Each row is a point on a landscape with many valleys, with its height.
From any point a ball takes the steepest step (drop divided by distance) to one of its 2 nearest points. It stops when none of these is lower. Distance is the straight distance between rows; heights are no part of it.
Q_270: [ 10   6  -6  17 -13  -5 -11  33 -43 -22   7  21 -13  -8  -8 -23  18  -4
   7  14 -16  18  11 -16]  height 271
Q_988: [-12 -14  -3 -20   3  10  -5  33 -43  10 -11  -1 -18  -6  23 -33 -10 -11
  -5  -1  10  11   8  28]  height 428
Q_712: [  2   3  -7  25 -15  -4   7  32 -35 -44   3  16 -14   5  -6 -17  11  -7
   7  -3 -13  19  13 -20]  height 239
Q_825: [ -3 -30  37  -4 -15  -2  20  -9   5  33 -11 -12 -16   1   3   6 -11 -13
  -9  15   4   7  20  -7]  height 469
Q_952: [ 20  -4   0   4   8 -13 -19 -16   0  19   1  -6   4 -17 -14   0  13   6
  13  36  -6  13   9 -21]  height 374
Q_469: [ -6  16  -7 -24  19  10 -25 -14  -3 -24   4  -1  10   5 -13  13 -23  15
   9  15  17   3   2  41]  height 616
Q_704: [ 15  14   5  34 -15  -4   9  23 -17 -43  -6   9 -12   5  -8 -12   0  -2
  15 -10  -3  13  -5 -17]  height 208
Q_492: [-19  27   6  -5  26   7   1   8  13   7   7  12  -5   1 -17  14 -31 -18
  35 -23  -1 -12  -3  -3]  height 381
Q_489: [ -6   5  -6  -7  15  18 -16   3 -29 -30  -3  -2 -10   3   8 -12 -22   1
  19  -2   9  20 -25  26]  height 650
Q_691: [ 18   7   1  10  -9  -6  11  11 -15 -22 -13  -5  -8   6 -13 -16 -23   1
  21 -13  19  17 -18  17]  height 473
Q_619: [  6   7 -20  12  15  10 -24 -11   9 -14  20  16  15  -3  -9  11  24   6
  10  10 -23   8  11 -32]  height 295
Q_259: [-20  15   9  24  -4 -19  25  39  -9  -1 -12  17 -19   4   4 -32  20  -1
  -5 -25   8 -11  15   3]  height 326
Q_804: [ 12  20  11   5 -19  -9 -10  -9  -2 -17 -27  -2  24   6  -7  -5 -28  23
 -12  -5  18   5 -36   4]  height 442
Q_117: [ 15   1  -3  30 -20  -3   7  -7  -1 -15   4   3   0   7  17   4  -4  -2
  19 -16   1 -16 -17 -17]  height 543
Q_734: [-14   1  -5 -33  17  16 -26 -14   4 -33   4  -3  -6  12  -6   1 -14  12
  16  12  13  17 -14  26]  height 629
Q_591: [-13   4   4  21 -14 -11  33  31 -13  -3  -2  -1 -23  -4  -3 -26   6   0
 -11 -15  14 -13  18  22]  height 336
Q_860: [ -6 -17  -9 -28  26  18 -18 -17  23   8  20   4 -15  -5  -8   3   8 -14
  24  15 -11  21   2 -10]  height 396
Q_338: [  0  -5   8  14 -14  -9  10  12  -8  30 -19  -1  -8  -7  21 -14  15  12
 -10  11   2  -7   5 -12]  height 555
Q_998: [ -4  29   6  12  16   2  10   3   9  -1  -8  14 -13   9 -12   2 -26  -9
  24 -30   5 -12   5  -3]  height 361
Q_206: [  9   2   5   0   4 -17  -4 -29  40  27  -1  -7  32  -2 -28  21   6   8
 -23   0   4  -1   8  -2]  height 358
Q_849: [ -2  -1  -5 -23  20  14 -14  -5 -29 -30   7   3 -17   6  -1  -5 -31 -13
  32  14   8   9  -9  29]  height 658
Q_208: [-13  -4 -12 -23  23  16 -23  -6  15 -17  17  10  -4  -4 -14  13   9 -14
  18   9 -17  31  12 -14]  height 366
Q_667: [  4 -24  -9   6 -24  -5  22  -2   3 -32   7 -15  -6   9  11  -3   5  -4
 -22   2  16   1 -20  22]  height 496
Q_284: [  0  11   3  16   6 -17  25   7  17  11 -13 -14   3   1 -19  -9  30   5
 -23  -8  -1  12   1   4]  height 200
Q_359: [ 12   8  -1  15   5  -6  -3  -2 -11  -8  -6  -4   4  -4 -13 -13  10   8
   3   5  -5  15 -11  -3]  height 199
Q_507: [-15  12   2   7  17   1   8  17   9  11  -5  11 -15  -4  13  -9  32  -1
  -1  -9 -22 -11   3 -25]  height 273
Q_271: [-20   9 -18  13  19  23 -15  -7 -10 -32  -5   1  23   5  10 -10  33  29
  -8 -11  -7  15 -29   1]  height 659
Q_444: [ 25  -5  15  -1 -32 -17  -8  14 -30   4   6   8  35 -11 -15  -7 -23  -2
 -20  11  18 -20  13  10]  height 410
Q_833: [  1  20   5 -12   4  10 -42 -15  -3  20 -14  -1  15  -6   8   7 -33  34
  20 -10  -4 -13 -21  -6]  height 590
Q_337: [ -4 -27  -8 -14  -9   5  24   0   3   2   4 -16 -20   4  20  -6  11 -18
 -14   1  -5  -2  -8   9]  height 377
Q_424: [-10  12  -7   0  24   6 -17 -10  39 -23  15  24   9  -5 -18  33  15  -1
  12 -15 -28  17  13 -19]  height 535
Q_882: [ 10  -2  22  -7 -18  -5  21   1  -2   2 -15 -13   4   2 -27 -10 -13  -4
 -19   5  13  21   4  10]  height 405
Q_811: [-11 -17  14   2  -6   8   4 -21  34  25 -15 -21  13   8  24  13  -2   9
 -38  -8   0  -9 -15 -11]  height 413
Q_311: [  6  11   2  10 -14  -7  10  -1  -2  14 -14   2  -4   5  23  -5 -20   0
   9 -21   5 -23  -6  -1]  height 407
Q_940: [-17  19   4  23  17 -12  11  26  -2  -3  -6  22 -18   3   6 -25  19  -8
  -4 -14 -10  -9  10 -16]  height 305
Q_30: [-26  13  -1 -20  34  14  -4  11  16   9  12   4  -5  -4 -14   8   6  -7
  14  -9 -15  -2   6 -13]  height 697
Q_894: [-12 -16 -21 -27  17  15 -17 -14  11 -35  35   6   4   8   8  23   2 -12
   9  16  -4  -5   4  19]  height 632
Q_118: [ 19 -11  -1  -7  -5  -6 -10 -19   4   6   1  -5 -10   3   2   5 -33   0
  22  18  14   0 -13  11]  height 558
Q_101: [-29 -18   5 -43  16  25 -24 -10  34  13  14 -12  -3  -9   0  15  18   6
  17   7 -13   9 -15   5]  height 446
Q_819: [ 18   3   8  29 -21 -20  16  10   2  13  -8   6  -3  -1  15  -3 -11  -1
   9  -5   8 -20   9  -6]  height 389
Q_661: [ -2 -22  -4 -20  -6  12   8  16 -31  10  -2 -12 -22   3  24 -19 -17 -20
   0   3   2   1   4  21]  height 414
Q_405: [  8  20   0  33 -10   2   0   7 -13 -31 -11  24 -10   8  -2 -11  -1  10
  16 -18 -13   9 -17 -32]  height 172
Q_77: [ 11  -7  27   6  -8 -12   1 -25  23  26 -16 -13  -3   6   3  19 -33   0
  16  10   9   7  -1 -11]  height 520
Q_942: [ -7 -15  16  -3 -16  10  12 -13   8  22  -8 -15  11  13  22   2  -6  -5
 -40  -1   5 -16  -2  -3]  height 348
Q_873: [ -4  -7  -2   1   2   1  17  18 -21  -7   0   0 -24   0  -2 -16  -2 -15
  14  -5   0  -4  15  12]  height 501
Q_524: [-25   6 -14  -2  19  26 -19  -4   6 -19   6   3   8   0  20  -2  21  24
   2 -16 -14  -3 -32  -7]  height 676
Q_883: [ -1  20 -11  10  20   5 -19  -5  31 -19   4  22  15  -2 -13  31  -1   0
  19 -23 -18  -8  12 -27]  height 517
Q_358: [-26   8  -4 -25  21  16 -16   0   8  18   8 -16  -1  -5  -6  13 -10   2
   4  -9   3  -6  -2  15]  height 546
Q_776: [ 18  -8  -6  -3  -4  -7  -6 -15   2  15   0 -10   4  -4   5   4   4   3
  -6  17   6  -1  12   1]  height 437
Q_887: [ 22 -13  -2  17 -28  -9   4  -4   1 -25   2  -2  -7  13  19   3  -4   2
  13   7  -4  -5 -34 -18]  height 531
Q_115: [  6 -13  -5  -1  -3   4 -12   0   0 -36   1   7 -19   7 -14  -6   3 -10
  18  16 -28  45  -2 -34]  height 282
Q_331: [-34   9 -19   3  24  29  -8   6   0 -13   7   9  10   2  20   7  30  10
  -8 -30 -18 -17 -12  -9]  height 691
Q_9: [  4 -13  -7   8 -17   0   9  -2  -1 -26 -12 -19   9  10   8  -4  12  10
 -31  -2   6   0 -29  14]  height 484
Q_47: [-22  -6  -9 -43  26  13 -20  -4  -5  28  12 -17   1  -9  -3   5  -6  -9
  -5  11   1  -3  11  18]  height 525
Q_885: [-12 -18  11 -28  -5   2  16   1   3  24 -10 -14 -18   4   8   3 -39 -28
   3  -6  18  -3   0  17]  height 566
Q_445: [  1   7  -8   7  18   3   2  -9  36   0   8  15   3   0  -6  23  -4 -14
  23 -23 -15  -6   9 -24]  height 499
Q_977: [ -3  23  24   1   8   1 -11  -9  10  42 -29   5  10   9   3   5 -35  19
  -1 -21  -1  -6 -11 -15]  height 576
Q_815: [ -3  10  -1  -9  20  -5  -6 -13  26  42  16  -2  -3  -9  -7  20 -19  -7
  19 -10 -10 -22   7  -4]  height 426
Q_165: [ -8  29  -9  11  19   1 -30   9 -23 -11  -3  13  25   0  16   1 -16  17
  12 -20   6 -16  -4  21]  height 619
Q_292: [ 12 -22  -6  25 -38  -8  13   8 -15   0  -3  -6  -3  -7  37  -7  11  14
  -7   0   3  -8 -15 -11]  height 283
Q_739: [-18 -22  -1 -31  28  21  -2  -9  25  20  12  -8 -10  -9  -1   4  19  -7
   5   6 -15  17  -2  -1]  height 419
Q_2: [ -1   3 -10 -23  17   0 -17 -11  12  34  25  -2  -1  -7   0  23 -20 -23
  11   7   2 -27  17   7]  height 453
Q_422: [-17 -14 -14 -30  26  19 -18  -4 -16   3   3 -14  -4  -9   8 -14  30   3
  -6  22 -13  24 -11   1]  height 636
Q_377: [  6 -22   4 -11 -18  -2  26  10   0   9  -6 -20 -11  -2 -17  -4   1 -13
 -14  14  14   9  13  14]  height 423
Q_429: [ 14   3  -2  22   1 -11  28   6   7  -9   7 -12   7   1 -27   7  11  -4
 -10  -7  14 -15  19  22]  height 324
Q_323: [ 16  14   8   3  -8 -13  -6 -23  13   5  -9  -6  33  -6 -23  10  -3  23
 -25   2   3   5 -17  -4]  height 352
Q_893: [ -1  -5  12 -30  -5   4  -1 -12   6  13 -10 -14  -4   4   0   3 -42  -8
  -2 -13  14  -1 -11  16]  height 579
Q_560: [ -6  -4 -10 -28  11  15  -6 -12   6 -26  15  -1 -17   6   4   7 -25 -11
  30  11   6  11 -13  18]  height 665
Q_888: [ -8   3 -17   1  19   7 -18  -8 -15 -23  18  19   2   3   6  23 -22 -21
  26  -1  -1 -14  13   0]  height 603
Q_538: [  2 -20  -8 -14 -10   9   4   5 -11  10  10  -6 -20   4  18  -4  -4 -14
  10   6   3   1  -2   1]  height 395
Q_161: [ 18  -5 -11  13 -28  -7   4  -6  -7 -57  19   0  -6  11  13   8  -2   1
   5  18  -8   1 -31  -8]  height 518
Q_416: [  9 -28  -2 -10 -15  -2   7 -17  21  -3  13  -2 -23  11  13   9  -6 -22
  18  21   1   0  -8 -16]  height 440
Q_151: [-23  -4 -16  -2  24  17   4  -1   7  -7   4  -5   0   0   1  -7  43   1
 -11  -4 -18  15  -1   1]  height 670
Q_460: [ -4  -2  12  13 -32 -15  34  29 -14   0 -17  -5  -6  -6  -4 -18   7   6
 -23 -11  13   5   5  15]  height 346
Q_65: [ -7   6  -4  -5  32   7 -31 -17  17 -27  18  27  16   1 -19  28  10  -5
  16   0 -11  12  17  -6]  height 551
Q_120: [  3   0   7  -5  -4   4  22   3   3  -4 -13 -13   2  13 -13  -6 -15 -13
 -17 -14  14   6   1  18]  height 386
Q_921: [  8 -14  -8  -2 -24   1  -8   1 -22  11  -7 -10  19  -5   7 -14  20   9
 -39  20  -1   3  -5  -3]  height 154
Q_530: [ 17   1 -10  12  11  -4 -25 -20   8   9   8   6   6  -7 -12   4  21   9
  10  21 -16  12   0 -39]  height 337
Q_431: [  2  -4  -5   1   6  -6  22   0   7 -28  13 -16   7  -3 -25   4  22 -13
 -13   5  14   3  14  27]  height 312
Q_595: [ -4  13   1  29  -1  -1   7  14  -7   9 -24  11  -4   5  31 -27  14  12
  -8 -23  -9 -13 -20  -5]  height 171
Q_419: [  5 -16 -14   2  13  -9   1 -14  11 -12  20  -9   9  -2  -8   0  38   1
 -10  25   1   4   8   5]  height 272
Q_229: [ 14  14   5   9 -13  -4   4  -8 -14 -21 -26  -1   5   5 -13 -10 -20  16
   4  -1  15  21 -32  10]  height 463
Q_57: [-11  -5  -3 -40  17   6 -23 -13  14  30  19 -10  10 -14 -12  16 -10  -4
  -2  18   3 -13  20   4]  height 492
Q_70: [ -4   5   1  16  16 -15  20   7  14  15  -1  -4  -4  -3 -17 -18  53   1
 -16  -2  -7   7  10 -12]  height 217
Q_82: [ -3  -3  -1 -27   5  17 -23  -3 -18   7  -8  -8   9  -6   8  -8 -20   5
 -10  13   8   1  -5  18]  height 482
Q_368: [ 22   0   8   0 -23 -14  -6  15 -24  25   2   2  11 -12  -4  -8 -23   2
  -9  12  20  -9  20   3]  height 450
Q_456: [-11  -4   1   8  12  -3  13   7   2  16  -6   4 -19   0   5 -18  42  -2
  -7  -3 -14  14  12 -26]  height 240
Q_130: [ -6  13   5   5  -2   5  19   1   9   0 -26  -9   6  11   7  -7  -6  13
 -18 -31   3  -7 -16   9]  height 444
Q_279: [  3  -6 -15 -12   5   5 -22  -9 -16  13   3  -7   1 -10  12  -7   3   2
  -1  28   0   2  -1   5]  height 466
Q_319: [  5 -14   8  28 -30  -6  19   4  -1  14 -11 -11   2   4  30  -5  11   9
 -30  -8   4 -19 -10 -12]  height 255
Q_834: [  1 -13   9   9 -26  -7  39   9  -2  -2  -7 -12 -17   5   2 -11   9   0
  -5  -6   7   6  -4   7]  height 356
Q_45: [-13  19 -13  -9  27  19 -19  -1 -21  -5   6   7  -4   1   9  -4  -1  -4
  19  -9  -1  -1  -8   2]  height 606
Q_143: [ 12 -18 -10   3 -34  -9  14  -3 -11 -43   7  -7  -7  13   8  -4  -7  -1
   1  13   9   6 -27  14]  height 505
Q_755: [  2  25  14  19 -11 -16   8  21 -12  11 -15   6  27  -5 -16 -22  12   7
 -38  -8   6  -5   9   5]  height 80
Q_511: [  1  19   1  32  -7   0   3  18 -13 -13 -23  19 -14  12  17 -22  15  18
   5 -25 -11   4 -21 -26]  height 124
Q_182: [ -8  31  14  -6  17   2 -33  -9  -1  39 -19   9  13  -7   0   4 -39  27
  13 -24  -6 -14 -13  -8]  height 604
Q_446: [ 24   5  17   8 -44 -32   6  21 -29   6   8   9  26 -21  -6   4  -3  12
 -20   6  13 -18  15   3]  height 363
Q_791: [  4  19 -18  20  13   2 -19   0 -17  -7   5   8  12   0  13   4  -2   8
  10   1   5 -13   7   7]  height 605
Q_978: [  2  13  21   5   2  -2  -1 -29  27  33 -22  -6   6   5  -8   9 -30  17
  13  -7   0   7 -11 -16]  height 547
Q_125: [ -1 -35   5   1 -27  -5  39   5   6  -9   8 -18 -22   5   8  -4  17 -12
 -11   2   6   3   7   9]  height 364
Q_578: [ -4 -23   6   3 -23  -7  12  17 -13  35  -1  -6 -23  -7  25 -13  15   1
  -9  16   0  -7  26 -11]  height 540
Q_681: [ -9  14 -14 -13  41  10 -29 -19  -3 -13  23   8  15   2 -25  16   7  -4
  26  11 -10  16  25   5]  height 567
Q_386: [ -4   8  -9 -12  11  13 -17 -15 -13 -41   1   1  -4  12   0  -6 -15  14
  15  10   4  34 -32  23]  height 641
Q_671: [-29   4 -11   7  26  18   3   1  -1 -27   5   6  10   6   1   1  30   6
 -12 -23 -10   5  -6  -3]  height 679
Q_963: [-14  10  -1 -22  15  11 -16 -18  14   4  -3  -9   6   0  -9  11 -23  13
  -3  -6   8  -9  -8  19]  height 564
Q_448: [  2 -12 -15 -14   2  10 -30  -7  13 -32  11  11  -7   5  -9  12   7 -11
  13  20 -26  43   1 -27]  height 325
Q_551: [ -1   3   2   8   0   6  16  12  -8  -9  -6  12 -25   6   5  -9  -1 -14
  23 -13  -8   0  10 -14]  height 491
Q_782: [  3  -9 -17  12  12   4  -1 -15  35 -16  21   1  18   3   0  15  40  -2
 -12  -7 -12  -4   0   4]  height 275
Q_160: [ 20  -1  10 -17  -5  -7   0 -30  29  11  -4 -11  -3   7 -11  20 -31  -1
  23  18  13   1  -7   4]  height 542
Q_970: [-22 -10  -7 -34  24  19 -39 -17  15  11  18  -4   4  -8   0   8  16  13
  13  12 -13  -2 -11  -2]  height 479
Q_537: [  4  -2 -20  16  10  -1 -14 -17  19 -21  24   8  18  -2  -4  10  41  12
  -6   6 -15   2  -7 -13]  height 254
Q_79: [ 15 -12  -3  -3  -8   7   0 -15  16  -4  11  11 -14   6  10  13 -13 -20
  29   2  -7  -8  -2 -20]  height 461
Q_581: [ -1  12  -8  -5   6   6 -26  -9   2  13  -3   5   6  -8  20   2 -12  20
  18  -5  -8 -17 -19 -16]  height 559
Q_246: [ 13 -13  26   5 -19  -8  18 -13  20  30  -8 -12 -14   2  -3  15 -22 -14
  -1  11   8  -2  14 -14]  height 495
Q_430: [ -7  -7  36   1 -12 -13  16  30 -16  39 -27   3 -15  -2   8 -25  -5  -5
 -13   5   4  12  26   0]  height 524
Q_44: [  8  -3  -5   6  17 -18  22  -1  22 -16  15  -3  13  -5 -33   7  35 -12
  -7   6   2  21  12  17]  height 302
Q_216: [ 16  -5  14   9 -30 -25   7  18 -25  15 -10  -5  17 -19   0  -6  20  13
 -25  17   3   2   3  -9]  height 303
Q_632: [-27   6  -7 -23  17  29 -16  15  13  -2  14  12  -1   4  -4  25  -7 -20
  27  -9 -17  -3  -7 -14]  height 681
Q_298: [ 26  10   1  26 -21 -18 -14   9 -25  -6  -2  26  -5  -7   4  -6  -7   7
  31   6  -8   2   1 -17]  height 333
Q_317: [ -3   5  19  20  -5 -16  38  11  10  20 -22 -12   9  -3 -14 -12  23  12
 -42 -15   5  -3   9   0]  height 177
Q_455: [ 19   8   6   0 -21 -12  -2 -14   4  -2 -12  -5  30   8 -16   6 -26  13
 -16   6  10  -3 -24   5]  height 406
Q_223: [  9 -10 -15  -5  15 -12   3  -8  13 -28  24   1  14  -3 -26  13  34  -7
   1  30   0  26   9  22]  height 290
Q_607: [-13  17  -9   9  19  12 -19  -8 -17 -26 -12   6   9   6   5  -7  10  20
   0 -15   3   7 -23   6]  height 647
Q_436: [-14  10  13  -1  -1   9  17   7   5  16 -19  -1 -13   9  18  -5 -18   2
   1 -28  -1 -12 -23  -2]  height 425
Q_745: [ 13   6  -6 -16  -7  10 -10 -20   5 -17  -1  -1   1   5  -2   9 -39  10
   9  15  19   4 -16  25]  height 572
Q_727: [  8  19 -18  21  21   2 -13   0  -2   1   6  14   6  -5  -9   3   6   5
   9  -3  -8 -14  14  -9]  height 591
Q_550: [-10  16 -14  -2  16  11 -23   5 -19 -10   9  12  -6   2  15  16 -20 -10
  28 -14   0 -19  -5  -5]  height 588
Q_56: [-13   7   0 -21  22  18 -43 -11   1  19   8  -4   6 -10  12   9  -3  24
  15   0 -11  -7 -11  -8]  height 522
Q_49: [ -4  21 -13   6  34  -3 -19 -10 -10  -2  17  19  13  -3 -20   5  12  -4
  21  11  -8   2  20  -6]  height 580
Q_60: [-12  -9   5   5  -8 -14  27  27  -4  24  13  14 -36  -8  11  -8  13 -19
   0  -2  -9 -21  39  -9]  height 519
Q_425: [-24  -2 -21 -23  23  22 -19  -3 -11  -8  12  -7  -3  -2  16   0  13   1
   8   7  -9   8 -13   3]  height 620
Q_100: [  3 -12 -14   3  11  -2  15  -8  22   0  13  -5   0  -4  -1   4  31  -3
 -20  -2  -1  -2  11   7]  height 248
Q_401: [ -4 -20   6   7 -17  -3  24  14  -1  20   9   0 -29  -7  24  -5  19 -16
   3   4  -6 -10  20 -17]  height 529
Q_606: [ 18  -4  13  -1  -8 -20  13 -20  12  30  -1  -8  24   2 -10  24 -16  -1
 -21  10  11 -19  18  -1]  height 388
Q_19: [ 12  15  -1  29   5 -16   4  16 -27  -6  -1  14   4  -5 -10 -12  23   5
  10  10  -9   4   2  -7]  height 162
Q_682: [ -9 -10  26 -18  -8  -2  32  15  -6  24  -8  -9 -20   9   2  -9 -30 -24
 -16 -13  16  -2  16  25]  height 556
Q_164: [-29  -7 -20 -22  16  22 -22  14  19 -15  18  16   1   3   8  33   1 -21
  14  -8 -27   4   6 -19]  height 664
Q_822: [ 23   0  25  -2 -21 -14  -9  10 -18  32 -14   0   5  -8  -6 -13 -26   0
   6  16   8  10  17  -3]  height 480
Q_762: [ 12  -9  -7   5   6   3   4  -8  27 -13  20  18  -7   6 -10  16   1 -22
  16  -6 -12  -3  18 -17]  height 483
Q_812: [ 36  11   5  34 -29 -29   0  16 -15   1   8  18  -1 -13  -3   1  -9   7
  31   6   3 -18  18 -13]  height 357
Q_395: [-17  -6   2  13 -12  -7  29  28  -3  -4  10  13 -34  -1   2 -15   5 -21
  11  -9   1  -8  32   4]  height 509
Q_635: [  7   1  -3  -4  10  -9   0 -22  29  29   5 -10  17 -10  -7  17   0   0
 -18   2   2 -18  21   1]  height 399
Q_566: [ 21  -7  13   1 -15 -21  25 -19  27  14   6 -16  10   6 -25  22 -19 -18
  -7   4  17 -12  21   8]  height 351
Q_265: [  5  -2  -2   8   5  -9  18 -11  28  16   0 -14  12  -3 -12   3  25   1
 -21   3   1  11   8  -4]  height 224
Q_141: [  9  22   9  26  -5 -27   9  20 -21   2 -10   7   7 -16 -19 -16  26  11
 -13   0   4   2  12  -2]  height 130
Q_74: [ 18 -17   2   7 -28 -13 -12   6 -25  18  -8  -9  10 -19  16  -7  25  13
 -23  28  -6   8  -5 -21]  height 247
Q_272: [ -8  -7 -10 -19  10  13 -18  12 -39   6  -5   1   1  -9  17 -20  -7   3
  -7   5   2   6  -2  23]  height 449
Q_121: [  0   1  -4  18 -10  10  12  -1   2   7 -14  -6   9   6  35  -9  13  12
 -20 -19  -4 -19 -22 -12]  height 216
Q_415: [  0 -28  18 -14 -12   3  18   7  -3  27 -13 -21 -20  -6  -6  -9   7 -13
 -15  24   4  17  26   7]  height 439
Q_647: [ 17 -26   7  -5  -6 -11   1 -10   3  24   0 -19  -1 -13  -1  -3  21   0
   2  28  -4  10  13 -15]  height 409
Q_544: [-14 -17  29 -13 -14  -8  25  19  -8  37 -13   2 -16  -4   7 -12 -12 -17
 -19  -3  10  -6  33   8]  height 544
Q_793: [  7   6  26  10 -17 -16  26  18 -10  15 -11  -7  21  -2 -27 -16  12   1
 -42  -6  13   2  10   2]  height 136
Q_438: [ -2  -3 -14  12  -6  -1  23  19 -13  -4  -4  -7  -7   2   6 -18   9  -4
 -22 -14   9 -17   8  24]  height 345
Q_55: [  7  11  -8   9  -1   1 -14 -15  -5 -12   5  11  -2   4   9  12 -25   3
  26  -9   3 -22 -14   4]  height 571
Q_989: [  2 -34   6 -13 -19  -3   7 -16  17   6   1 -20 -13  10  23  10  -7 -10
  -4  19   6  -1  -6   2]  height 415
Q_14: [ 10  -8  29   0 -17 -16   5  18 -22  37 -17   2 -14  -7  -7 -20 -11  -1
   6  13   2  24  22  -4]  height 504
Q_694: [ 11  -2 -16  16  -8   7  -4 -14   9 -20  11   9   5  10  22  15 -19  -4
  12 -10   4 -33 -13  -5]  height 557
Q_576: [ -4 -16   6  -4 -24  11  -2  -1 -11  12 -15  -9  12   3  16 -11  -3   5
 -45   5   9  -9  -8   4]  height 268
Q_305: [-10   3 -20 -10  17  15 -16  -4   7 -42  21  18   5  17   2  33 -11 -11
  17   5  -1 -14   2  10]  height 618
Q_482: [ 17 -17  -6  11 -39  -7   1  11 -33 -21   1  -4  -1   0  24 -15   7  12
  -9   8   6  -1 -28   3]  height 307
Q_990: [-16 -15 -24 -23  19  20 -13   2   9 -36  25  12   1   8   7  27   9 -27
   9   2 -18   9  17   0]  height 646
Q_320: [ -8  32   4  28  16 -12  13  21   2  -3 -18  17  -6   2 -14 -21  11   9
  -1 -24  -6   0   7   4]  height 327
Q_330: [-14  15   3 -10  18   6  -5   0  27  13  14   4   5  -6  -7  24 -20  -8
  24 -28  -2 -19  -1   2]  height 402
Q_43: [ -7   1   8 -40   8   8 -15 -21  16   3   2  -8  11  10 -16  12 -48   2
  -5   2  16  -5 -12  18]  height 589
Q_50: [-10  35   1  30  16  -3  17  10   7  -8  -7  14   0   7  -5  -7  -3   2
  13 -29  -5 -18   3  -3]  height 343
Q_644: [ 27  17   7  28 -31 -32  11  10  -5  20   6   9   4  -9  -6   8 -15   7
   6  -1  10 -25  17  -4]  height 373
Q_173: [ 10   9   4  11   4   2  19   9  -4 -12 -16   0 -18   9  -4 -13  -9  -4
  23 -15   1  13  -8   1]  height 481
Q_706: [ -5  -4  -4 -12  -8   5  19   4  -5   3  -2 -13   6  10   6  -8  -8 -12
 -33 -18  12 -20   8  21]  height 365
Q_937: [ 11  13  25  -5  -4  -9  -6 -30  34  13   1  -4  40   4 -22  15  -4  18
 -34   3   6  -4 -11 -11]  height 269
Q_789: [  9  17   1 -21  -6   5 -26 -20   7 -16   7  -1  20  10 -23  12 -38  20
   0  16  18   0  -2  29]  height 595
Q_932: [-24 -13 -12 -21  21  15   4   6   3  12   8 -12  -8  -5   0 -12  46  -8
 -19   6  -8   8   2   6]  height 663
Q_227: [ 15  13  -4  22 -10 -11 -18  22 -31 -22  -3  31  -3  -8  -4 -15   8   4
  18  16 -21   7  12 -31]  height 304
Q_378: [-19  -9   0 -27  26  15  -9  -7  -2  27  -3 -14  -4  -9 -10 -14  27   5
 -22  15 -10  24   3   4]  height 652
Q_924: [  6   3  -4   5   0   3  -8   5 -17 -25   1  12 -12   1 -12  -8  11  -1
  14  12 -16  26  -2 -17]  height 241
Q_617: [ 20  -7   4   8 -20 -22  30  -2  12  -6   6 -11   3  -4 -18  12  -2 -12
  -9   0  18  -9  15  18]  height 334
Q_64: [ -5   0   1  -2 -11  15   9  -3  -8 -14 -26 -17  11  12  10 -13  -3  13
 -35 -16  10   3 -28  11]  height 464
Q_295: [-11  28  -9  11  17   8 -18  -5 -18 -21 -14   6  26   1  -5   4 -13  24
  -4 -15  16  -2  -9  16]  height 634
Q_618: [ -6 -24  -2 -17 -13  10  19  -9  15  -5 -13 -17 -19  10  18   6 -11 -13
  -8   4   7   7 -19  11]  height 393
Q_411: [ 24   2  14  18 -38 -25  15  29 -27   3   0   6  10 -25   3  -6  10  18
  -3   3   7 -13   0   0]  height 335

Call two points neighbours if one is among the 2 nearest of the other. Go from one point of each pair to the other, from neighbour to neighbour, staying as low as possible. Name the highest point that can't be avoided.
Q_284, Q_511 -> Q_338
Q_284, Q_937 -> Q_635
Q_537, Q_755 -> Q_782

For each start below, name the point where the ball stops.
Q_578 -> Q_937
Q_161 -> Q_511
Q_606 -> Q_284
Q_833 -> Q_755
Q_885 -> Q_921
